The views of a scene show one set of named points, each view turned or mirrored, shifted and resized as a whole, with a little noise and some points left out.

Scene 1
View 1
tase: [  4 -16  -2 -24  -7 -24   0  16 -21  -2  12  -1   6 -23  -5  27 -12   7
  -9   1   1 -13  12   0  27   4   8   5   1   3  18  -1 -13  -9  -6 -17
  -2]
vun: [ 15  -4  -6 -20   5 -18  -4   7  -1 -16  17   7  14 -12  -1  20  -1   9
   4   3  -7  -9   0   5  21   1  14   1  -1  -6  20  -7  -2  -9  -8 -16
   5]
tifaz: [  4  15 -17  -3   1  -9   3  16   8  -4   3   3  14  -8  -5  10  12  23
   4   4  -4 -10 -12  -5   4  -5   2  -2  -2  -8  18  -1  11   3  -3 -14
   9]
kazi: [ 24  16 -20  -7   9  14   3  -7  13 -15  12  -5  13 -13 -14   3  18  20
   5 -11 -10 -13 -19   3  14   4   6  -1 -11   2  24  -6   2  -2   9 -11
  -1]
tivom: [ 26  14 -20 -12  16   4   1   0  15 -23  16   4  15 -12 -10   9  19  19
   9  -8 -17 -12 -19   5  17   0  10   1  -4  -4  27 -11   6  -8   1 -16
   4]
Rufen: [ 32 -12   1 -28   4 -11  -8 -14  -1 -23  25  -3  15  -6   2  18  -8   2
   8  -6   6  -1   9  19  28   9  18   5 -11   2  20 -10 -14 -13   2 -11
  -7]
tubo: [ 12 -12   6 -17 -12 -14  -8  -9  -8  -3  13  -7  11  -5   3  12 -15   4
   2   2  17  -1  15  10  17  10  12   0 -14   2  10  -1 -15   0   1  -5
  -3]
pazu: [-18   4  11   8 -24 -15  -6   6  -2  21   0   1   9   4   4  -5 -13  11
   3  21  13  -7   6  -8  -7   1   6 -17 -14 -14   0   8  -3  17 -12   7
  17]
guk: [  7   6  11   6 -14   8  -9 -23  10   6  11  -3  10   5  -1 -15  -5   7
  11   8   6  -6  -3   2   3  10  14 -19 -23  -9   7   0 -10  12  -2  12
  10]
teg: [  5   3  -8 -14 -11 -25  -1  13  -2  -3   1  -6  17   1   7  18  -5  17
   3   6  23   3   9   3   2  -2   2   6  -7  -3   9   3   4   7   3 -15
   0]
fovin: [  5   7  -9  -7   1  -9   0  10   3  -4   9   7  11 -12  -6   9   7  16
   2   5 -12 -14 -10  -5  11  -1  10  -6  -2  -9  19  -4   3  -2  -9 -10
  11]
Rupub: [ 42 -12  -1 -29  13  -2 -10 -23   4 -32  32   0  15 -10  -1  17  -3   0
  11 -10  -6  -5   2  21  36  11  25   2 -12   2  26 -16 -16 -19   2 -10
  -5]
luv: [ -4  18 -11   4  -9  -7   1  11   7   6  -2  -2  12  -2  -3   0   7  23
   4   7   6  -7  -8  -7  -5  -3   0  -7 -10  -7  10   4   7  14   0  -6
   9]
Fazup: [ 13   3 -13 -12   5  -1   3   5  -2  -9  12   2   7 -23 -15  13   9  15
  -3  -6 -15 -19 -11  -2  22   3   9  -1  -2   1  24  -5  -3  -7  -2 -14
   2]
Rudep: [ 10   2 -23 -16   9   3  11  17 -13  -6   9  -1   1 -43 -27  21  15  19
 -16 -15 -26 -30 -16  -8  32   4   3   4   5  11  32  -5  -7 -14   0 -21
  -4]
gipuv: [  5  -2  -7 -13  -9  -9   2   7 -12   2   5  -8   7 -18  -8  14  -3  14
  -7  -3   6 -11   3  -1  16   6   3   3  -7   5  16   2  -9   0   3 -11
  -3]
fev: [ -9   2   4   0 -26 -16  -4   4  -6  15  -3  -9  12   4   5   2 -13  13
   1  12  29   1  11  -2  -5   4   0  -6 -17  -4   1   9  -5  18   2   1
   5]
mez: [ 19  -4   4 -13 -15  -5  -8 -19  -2  -4   9 -18  14   5   6   5 -13   7
   7  -3  31   6  14  15  10  11   7   2 -24   7   7   1 -15   7  13   0
  -9]
supo: [ 17   8 -20 -13   3   2   6   4   0  -9   7  -8   9 -20 -13  14  12  20
  -3 -11  -3 -13 -11   0  17   4   3   5  -7   7  23  -2  -2  -3   9 -15
  -5]
demit: [ -2  -2   1  -3 -22   2   0  -6 -14  15   1 -16   3 -15 -10   1  -9  12
  -9  -3  15 -11   5  -3  11  12   1  -5 -18  10  10   8 -19  10   7   2
  -5]
varov: [ 19   8  -7  -4  10  12  -2 -10  12 -13  19   7   9 -15 -14  -1  13  12
   6  -3 -25 -20 -19   0  19   5  17 -13  -9  -6  24 -10  -4  -7  -5  -3
   9]
fala: [  9  -1 -10 -16 -12  -8   3   5 -13   1   2 -16   8 -16  -7  16  -4  15
  -7  -8  18  -6   6   3  15   8  -1   9 -10  12  14   3 -11   3  11 -13
 -10]
View 2
teg: [ -8  10  -3  33 -12   4  -3  -8  13 -22  19  20  -8 -15  23  20  24  11
   5   7  -1 -10  20 -15 -10  13  14  26  19   7  -6 -27  23 -12 -12  -1
  -1]
Fazup: [ -5  14   3   3  16  -2   3  -2   8 -18   8 -11  10   5  16  15   8  22
  -4 -20  -7 -29  17   2 -12  12  -6  11  -5  14  -5  -1   8  17  33  16
   7]
Rupub: [-11  20  28  13  16   4   4  24 -13 -35   9  -8 -19  -1  29  26  27  29
  24 -51  -1   1  58  16 -33  19  -1  19 -44  21   5  -3   2  30  12  22
   3]
Rufen: [-11  24  23  21  10   2   1  12  -4 -35  14   2 -20  -6  26  29  31  21
  19 -35  -1   3  52   6 -31  18   6  25 -29  15   1 -11   7  15  -2  17
   0]
fev: [-17  11 -16  28   0  16  -5 -17  25 -27  29  23 -31 -17  12  24  38  26
 -26  11  -4 -15  -3 -16 -15   6  24  27  28 -10  -7 -40  24  -5 -22   4
  -1]
demit: [-13  25   1   6  23   4  -4  -9  32 -25  25   1 -26   1   7  27  38  25
 -31   2  -5 -20  -9 -21 -14   6  21  25   9  -8  -5 -25   5  16 -11  25
  -7]
fala: [ -4  26  14  13   8  -9  -2   0  26 -21  18   0  -7   0  17  24  28  10
  -1   5  -1 -14  11 -26  -9  12  16  27   5   6  -7 -16   5   8  -8  21
  -9]
mez: [-16  16  15  23   2  13  -1  14  11 -35  21  15 -43  -8  30  27  48  28
  -2  -9   0   1  16 -17 -21  13  26  30  -6   1   0 -34  10  18 -30  20
 -14]
supo: [ -2  11  11   5   8  -5   6   8  10 -15   5  -9   8   8  26  12  10  19
   4  -9  -5 -25  10 -13  -5  13   1  12  -2  18  -5  -6   7  19  22  19
  -4]
gipuv: [ -6  24   4  12  12  -5  -2  -9  22 -20  18  -2  -3  -2  10  24  22  14
  -8  -4  -4 -20  13 -13 -12  11   9  22   6   4  -6 -12  10   6   5  15
   0]
vun: [ -7  17   2  21   6   1   0  -6   0 -24  13   1   2  -8  15  22  14  18
   8 -25  -4 -15  42  12 -22  16  -5  17  -7  14  -3  -7  16   2  19   3
  13]
tase: [ -2  41   9  16  18 -17  -9 -20  23 -23  25  -4   6 -10  -5  35  21   3
   1 -13  -1 -13  40  -2 -22  14   3  28   0   5  -7  -3   7  -7   6  11
  11]
luv: [-14  -8 -22  20  -4  18   3  -9  10 -17  13  15  -6  -6  23   8  15  31
 -20   5  -8 -33 -10  -8  -5   7   7  12  28   4  -7 -29  26   3  12   0
   4]
tivom: [ -5  -7   4   9   3   9  12  16 -13 -19  -3  -5   9   6  36   5   0  30
  12 -28  -7 -27  21   7 -10  15  -9   4 -11  25  -1  -4  14  24  40  10
   3]
Rudep: [  6  28  12 -10  27 -23   4  -4  20  -9   4 -29  35  16   5  17  -5   9
  -2 -15  -7 -39  13  -7  -6  12 -12   9  -6  18  -8  18  -2  19  50  25
   6]
fovin: [-10   4 -14  15   7   8   3 -10   4 -19  10   1   5  -5  16  14   7  27
 -10 -17  -9 -30  16   8 -14  11  -5  10  10   9  -5 -12  20   7  30   2
  14]
kazi: [ -7  -5   6  -1  10   9  14  20  -3 -17  -3 -12   3  14  37   4   5  35
  -1 -20  -8 -32   1  -5  -5  12  -3   4 -10  21  -1  -7   9  34  36  22
  -5]
guk: [-28  -3 -18  14  16  36   2   1   3 -34  19  13 -47  -6  22  17  38  53
 -35 -23 -10 -20  -5   7 -24   5  14  16   1  -7   0 -38  20  28  -1  13
   4]
varov: [-14  -1  -5   2  20  17   9   7  -8 -24   4 -11  -5   6  23  10   8  44
 -12 -38 -10 -31  14  17 -20  10  -9   4 -15  14  -1  -6  12  33  42  16
  11]
pazu: [-24   5 -36  27   8  27  -6 -30  20 -28  29  24 -30 -20   2  22  33  36
 -43   1  -8 -25  -6   2 -20   2  14  21  34 -16  -7 -41  31  -5  -7  -5
  14]
tubo: [-14  27  10  22  11   6  -6  -4  13 -32  24   9 -29 -12  14  32  40  22
  -4 -16  -1  -2  31  -4 -27  13  16  30  -7   0  -2 -23  11   8 -16  15
   0]
View 3
demit: [-26 -16 -15 -16  -1 -33   3   8  17  26  -4   8  -4   5  22  -2 -17  -5
  13 -12  13 -11  13  -7  10  13 -23  12 -14  11   8 -13 -17  13 -22  10
  -7]
Fazup: [-26 -23   0   4   2   5   0   1  -4  29  -4   7  -6 -17   2   8  15 -14
  11  -1  -6 -14   8 -11  13  13  -1   4  -5  -3   1  -6 -10  -4  12   3
  -1]
Rupub: [-27  -8   7  12   7  -2  -4  10   1   5  -4  11   2   0 -19   6  22  -2
  33 -18  -5 -34  33  -5  16  13  20  14 -12 -33  26  -4 -11  19  31  -3
   6]
kazi: [-25 -14  -5   8  -6   7  12   3   0  29 -15   3  -2 -10   0   2  27  -8
   7  -9  -4 -17  15 -24  18  15   7  -4  -5  -2   0 -12   2   8  20  12
 -20]
pazu: [-28 -18 -11   1   0 -28  -6  -5  27  39  -2  10  -3   5  23 -25 -24  11
  27 -11  -9 -15   2   3  -1  10 -23   7  11  35   6 -26 -11  -6 -37  -8
  -4]
gipuv: [-22 -24  -9  -1   2 -12  -3   2  10  25   4   6  -7  -9  12   4  -3 -16
  12  -6   3 -15  10  -6   3  21 -14  11  -7  -1   8  -2 -17   5  -8   6
   0]
fovin: [-26 -22  -1  11   1   4  -3  -6   6  34  -2   7  -5 -14   5  -5   9  -6
  17  -3 -15 -15   3  -8   6  15  -3   2   6  10   1 -13  -7  -9   1  -3
  -3]
fala: [-19 -23 -16  -3  -1 -16   1   5  16  21   4   2  -6  -6  14   6  -4 -22
   9 -12   9 -17  15  -8   1  29 -15  13 -12  -6  13   3 -19  15  -9  13
  -5]
varov: [-33 -12   6   5   1   5   5   2  -7  31 -14  10   0  -8  -4   0  22   4
  19  -4 -12 -17  12 -15  25   0   8  -1  -2   3   0 -21   0  -5  21  -2
  -7]
tivom: [-25 -17   0  19  -3  17   6  -3  -1  29 -11   5  -2 -15  -6  -2  31  -7
  14  -9 -16 -21  11 -19  12  16  14  -4   4  -2   1 -12   2  -1  23   3
 -14]
luv: [-22 -21 -15  10  -6  -6   4  -7  21  39  -7   3  -5  -6  17 -16  -1  -4
  12  -9 -10 -14   2 -12   0  21 -13  -2   9  26  -2 -17  -3  -1 -17   6
 -18]
tifaz: [-22 -25  -9  17  -5   8   2  -8  12  37  -3   3  -6 -15   9  -8  11 -11
  11  -6 -15 -15   1 -13   0  22  -4  -3  11  15  -2 -10  -3  -7  -3   4
 -13]
Rudep: [-25 -31   3  -6   4  14   1   5 -18  30   1   4 -11 -32   6  26  20 -32
  -4  11   1  -4   1 -15  18  14  -7   3 -15 -11  -8   5 -17 -11  22   9
   2]
guk: [-34  -3  -7  -2  -1 -27   5   4  17  30 -16  13   3  15   9 -20  -5  21
  28 -18  -4 -21  19  -9  17   1  -5   4  -1  20  10 -32  -2   9 -12  -3
 -12]
tase: [-22 -30  -1   0   9  -8 -15   2   7  19  15   8  -9 -16   6  10  -8 -22
  20  -3   0 -18   9   6  -2  23 -13  19  -7 -12  15   6 -26  -2  -4  -4
  18]
mez: [-21  -9 -18   2  -2 -31   3   9  29  13  -6   6   2  15   7 -10  -6  -1
  26 -28   9 -28  30  -6   2  24  -5  15 -10  -7  25  -9 -13  31 -13   9
 -10]
teg: [-16 -24 -19  17  -3 -11  -6  -4  31  24   6   2  -6  -4  11 -12  -6 -15
  20 -18  -5 -24  11  -2 -14  36 -10  10   8   5  15  -1 -14  10 -20   5
  -6]
tubo: [-24 -15  -8   2   4 -25  -8   6  20  15   2  10  -3   6   5  -5  -9  -3
  29 -19   3 -25  22   2   2  20  -6  18  -8  -8  23  -6 -18  15 -10  -1
   5]
Rufen: [-23 -13   0  12   6  -8  -6   8  11   8   1  10   0   1 -11   1  10  -6
  32 -20  -2 -32  30  -1   6  20  10  17  -8 -25  27  -1 -15  21  14  -3
   7]
supo: [-21 -23  -8   5  -3   3   6   2   2  26  -5   2  -5 -15   5   7  16 -20
   5  -6   0 -15  12 -17   9  22  -3   2  -7  -5   2  -2  -9   6  10  13
 -12]
View 4
vun: [  1  -9  11   9  -2  -9   9  -2  -3  -1  -7   9  -1   9  13  -9   1  -8
   3   8   2  13 -11  -3  -5 -16  -2   1  -8  -9   5 -16  16  10   0   4
  -5]
Fazup: [ -5  -2   3   8  -8 -10   6   3  -3  -5 -10  12   1   8   6  -2   1  -4
   7   9   2  19 -14  -3   5  -8  -5   3  -9  -9  11 -16   5  18  -7  -2
  -9]
demit: [ -2   0  -4   6  -8  -2 -10  17   9  -1 -17  10  -1  10  24  -2 -12  -1
  12  -1 -11  -9  -8  -7   5   0  -1   8  -4 -23   3 -15  -8  11 -10  -4
   1]
tase: [  1  -8  13  10  -6  -3   8  -4  -5   5 -16  16  -6  14  25 -10  -4  -4
   9   6   2   5 -12  -8  -3 -16   4  12  -6 -14   7 -23   3  11   4  -5
   2]
fev: [  2 -10   1  11  -2  -2 -13  19  13   2 -10   3  -4  12  28   3 -11 -11
   4  -7  -8 -20  -2  -8  -7   0   0  -2   3 -16  -3 -12  -4   0  -2   7
   2]
guk: [  3  -1  -6   9   2 -11 -14  24  11 -12  -4  -1  10   2  17  -9 -11  -5
   2  -1 -14  -4  -3   0  -3  -2 -13  -4  -5 -20  -8 -14   3   8 -18  15
  -9]
supo: [ -8  -1  -1   2  -9  -7   4   4   2  -2 -10  11  -2   8   4   4   3  -5
  10   7  -3  15 -16  -3   8  -4  -1   1 -10 -11  14  -9   9  15  -6  -6
  -3]
tubo: [  3  -6   6   2  -1  -4  -2   6   5   0 -12   9   0   8  26 -15  -8  -4
   8   1 -13  -5  -9  -4  -6 -13   1   7  -8 -22  -3 -14  12   4  -4   3
   5]
luv: [ -3  -7  -2  13  -5  -8  -7  17   9  -3  -4   2  -3  11   9  12  -2 -13
   2  -1   2  -2  -6  -5  -1   3  -5 -10   2  -6   6  -9  -1   6  -4   7
  -8]
kazi: [ -9   2  -5   1  -7 -13   2   9   4 -10  -6   7   5   3  -4   3   4  -5
   7   7  -6  21 -16   2   9  -3  -7  -5 -12  -9  12  -4  15  16 -14   0
  -9]
Rufen: [  2  -4   9  -5   1  -8   7  -2   0  -3 -10  10   3   4  17 -22  -1  -3
   8   7 -14  11 -15   0  -4 -19   1   7 -16 -20   0 -11  28   6  -6   3
   4]
teg: [  0 -12   7   5  -3  -4  -1   6   8   5  -8   6  -8  13  19   4  -1 -13
   4  -2  -3  -9  -8  -6  -7  -6   5  -4  -1  -9   5  -7  11  -1   5   4
   4]
tifaz: [ -4  -7   2  13  -5 -10   1   8   4  -3  -4   5  -3  11   4  10   3 -12
   1   4   7   9  -9  -4   0  -2  -5  -9  -2  -1  10 -10   5  10  -2   5
  -9]
fovin: [ -1  -6   4  15  -3 -11   2   7  -1  -4  -5   6   0  10   9   1   0  -9
   2   6   5  13  -9  -4  -1  -7  -7  -4  -4  -5   6 -17   4  14  -4   5
 -12]
tivom: [ -6  -2   1   3  -5 -14   8   3  -1  -9  -2   7   4   4  -5   0   7  -8
   4  10   0  26 -15   2   3  -8  -7  -7 -12  -5  11  -7  20  15  -9   4
 -11]
Rupub: [  1   0   8  -7   2 -12  10  -5  -3  -7  -8  10   8   0  11 -27   2  -1
   9  11 -15  22 -17   4  -2 -22  -3   7 -21 -20   0 -12  34  11 -11   3
   0]
mez: [  1  -3   0  -6  -1  -3  -8  12  13  -1 -12   5   2   4  24 -11  -8  -6
  10  -3 -22 -11 -11  -2  -4  -7   3   3  -9 -25  -2  -4  18   0  -8   4
  10]
pazu: [  7 -10   1  22   1  -7 -14  23  10  -3  -5   0  -1  11  26   1 -13 -11
  -1  -6  -1 -17   3  -8  -9   0  -8  -5   6 -13  -7 -19 -12   4  -4  14
  -8]
View 5
Rufen: [-12   4  13   9 -17   9   7  -1   1  -4   1 -19   2 -10   0 -13  -2   0
  11  -2  -6   4   9   0  -7  14   4   0  -2  22  13   5  20 -16   9  -7
  -7]
Fazup: [ -9  -3  15  12  -2  14   1   1  -1 -21   5  -3  -6  -9   0 -11   1   2
  -3  -4 -10  -3   2  10  -3  18  -7  -9  -2   5   0  10  23  -6   4  -2
   3]
Rupub: [-12   6   8  10 -19  16   5  -1   0  -8   3 -19  -2  -8   0 -22   0   1
  16  -9  -8   7   9  -1 -12  18   5   2  -6  23  11   8  24 -19  13 -15
  -8]
fev: [-10   3  17   4  -3 -12   9  -3   9   1  -2  -4  -3  -2 -11  13   2   1
 -14  16  -7   0  -2   1   9   6  -2 -12  14  10  16  -7   9   1  -5  16
   0]
tifaz: [-10  -5  15   7   0   5   7   3  -5 -20   8   6  -7  -2   6  -1   2  -5
 -10   1  -6  -1  -4  13   4  18  -4  -7   7   0  -1   0  21  -4  -2   7
  -2]
fala: [-10  -4  24  12   2   6   8  -1   4  -3  -4 -13   4 -14  -3   2   1   0
  -2   5  -9  -5   5   6   2   1 -11 -10   4  10   8   1  11  -7   1  -1
  -1]
Rudep: [ -7 -11  22  18   7  23  -3   2  -1 -29   4  -5  -1 -19   2 -15   0   4
  -2  -8 -13 -12   5  17  -5  15 -18 -12  -8   0  -8  18  24  -5   6  -6
   9]
tase: [-11  -4  23  11 -11   1   1  -3   4 -13   0 -16   7 -19  -3  -3  -4   4
  -3   5  -3  -9  14  14  -4   9  -6  -6  -1  13   9  15  21  -6   4  10
   7]
fovin: [ -9  -2  12   8  -5   5   2   1  -1 -21   8   2  -8  -3   1  -6   1   0
  -8   1  -6   0  -1  11   0  21  -2  -8   4   3   2   6  24  -3   1   7
   2]
vun: [-12  -1  14   8 -14   5   4   0  -2 -17   7  -8  -1  -9   3  -9  -2  -2
   0  -1  -3  -1   7  11  -5  19   2  -2   1  11   6   9  25 -10   4   4
   0]
teg: [-12  -3  21   5  -7  -4  12   0  -2  -4   2  -7   4  -7   5   8   0  -6
  -7   8  -1  -1   4   9   6   7  -1  -4  11   9  10  -4  14  -7  -2  11
  -5]
gipuv: [-10  -3  20  11  -1   5   4  -2   4 -10   0  -9   0 -12  -4   0   1   3
  -5   5  -8  -6   4   8   1   8  -9 -11   3   8   7   6  16  -4   1   4
   3]
luv: [ -9  -2  14   6   2  -1   8   1   0 -13   6   7 -10   2   0   6   5  -3
 -14   7  -8   1  -8   7   8  14  -4 -11  12   0   4  -5  15   0  -4  10
  -2]
mez: [-10   6  14   6  -8   1  12  -2   7   9  -5 -15  -1  -4  -8   2   3   0
   3   7  -9   5   1  -7   2   3  -1  -7   8  20  19  -9   8 -10   2  -3
  -9]
kazi: [ -8  -2  10  12   4  20   7   4  -3 -16   7   1 -12  -1   4 -12   6  -3
   2  -8 -14   3  -6   4   0  17  -7  -8   0   4  -3  -1  19  -9   4 -13
  -6]
tubo: [-11   4  15   7 -13  -2   7  -4   8   0  -2 -16   1  -8  -9  -2  -1   3
   1   7  -6   1   7   0  -2   8   1  -6   4  19  17   1  15  -8   4   4
  -2]
demit: [ -7   2  18  11   4   2   3  -4  13  -1  -6  -9  -4  -8 -16   3   3   8
  -9  10 -14  -4  -1   0   4   3 -11 -18   5  10  12   1   9   1  -1   3
   4]
pazu: [ -9   5  11   2  -7 -16   3  -4  10  -7   3   4 -10   4 -15  10   2   5
 -20  17  -6   2  -6   3   8  15   2 -15  15   7  16  -2  14   6  -5  24
   5]
supo: [ -9  -5  18  13   4  16   6   2  -2 -15   3  -5  -4 -10   3  -7   2  -2
  -1  -4 -11  -4   0   8   0  11 -11  -8   0   4  -1   3  18  -8   3  -7
  -2]
varov: [ -8   3   4  10  -4  16   0   1   1 -23   9   2 -16   2  -3 -18   4   3
  -1  -7 -13   5  -6   3  -5  26  -2  -8  -2   6   1   7  25  -5   6  -7
   1]
tivom: [-10  -2  10  10  -3  19   6   5  -8 -21   9   1 -10  -1   9 -14   3  -5
   3 -10  -9   3  -3   9  -3  22  -2  -2   0   4  -3   2  24 -11   5  -9
  -6]
guk: [ -8  11   2   5  -6  -1   4  -3  11  -4   2   1 -18   9 -17  -4   6   7
  -7   7 -14  10 -10  -8   2  18   2 -13   9  12  15  -6  14   0   1   4
  -2]

Which points are out of place in each view (at most two, in the order of its rows)? Write none if all are in place.
view 1 => none
view 2 => kazi
view 3 => demit, tivom
view 4 => none
view 5 => none
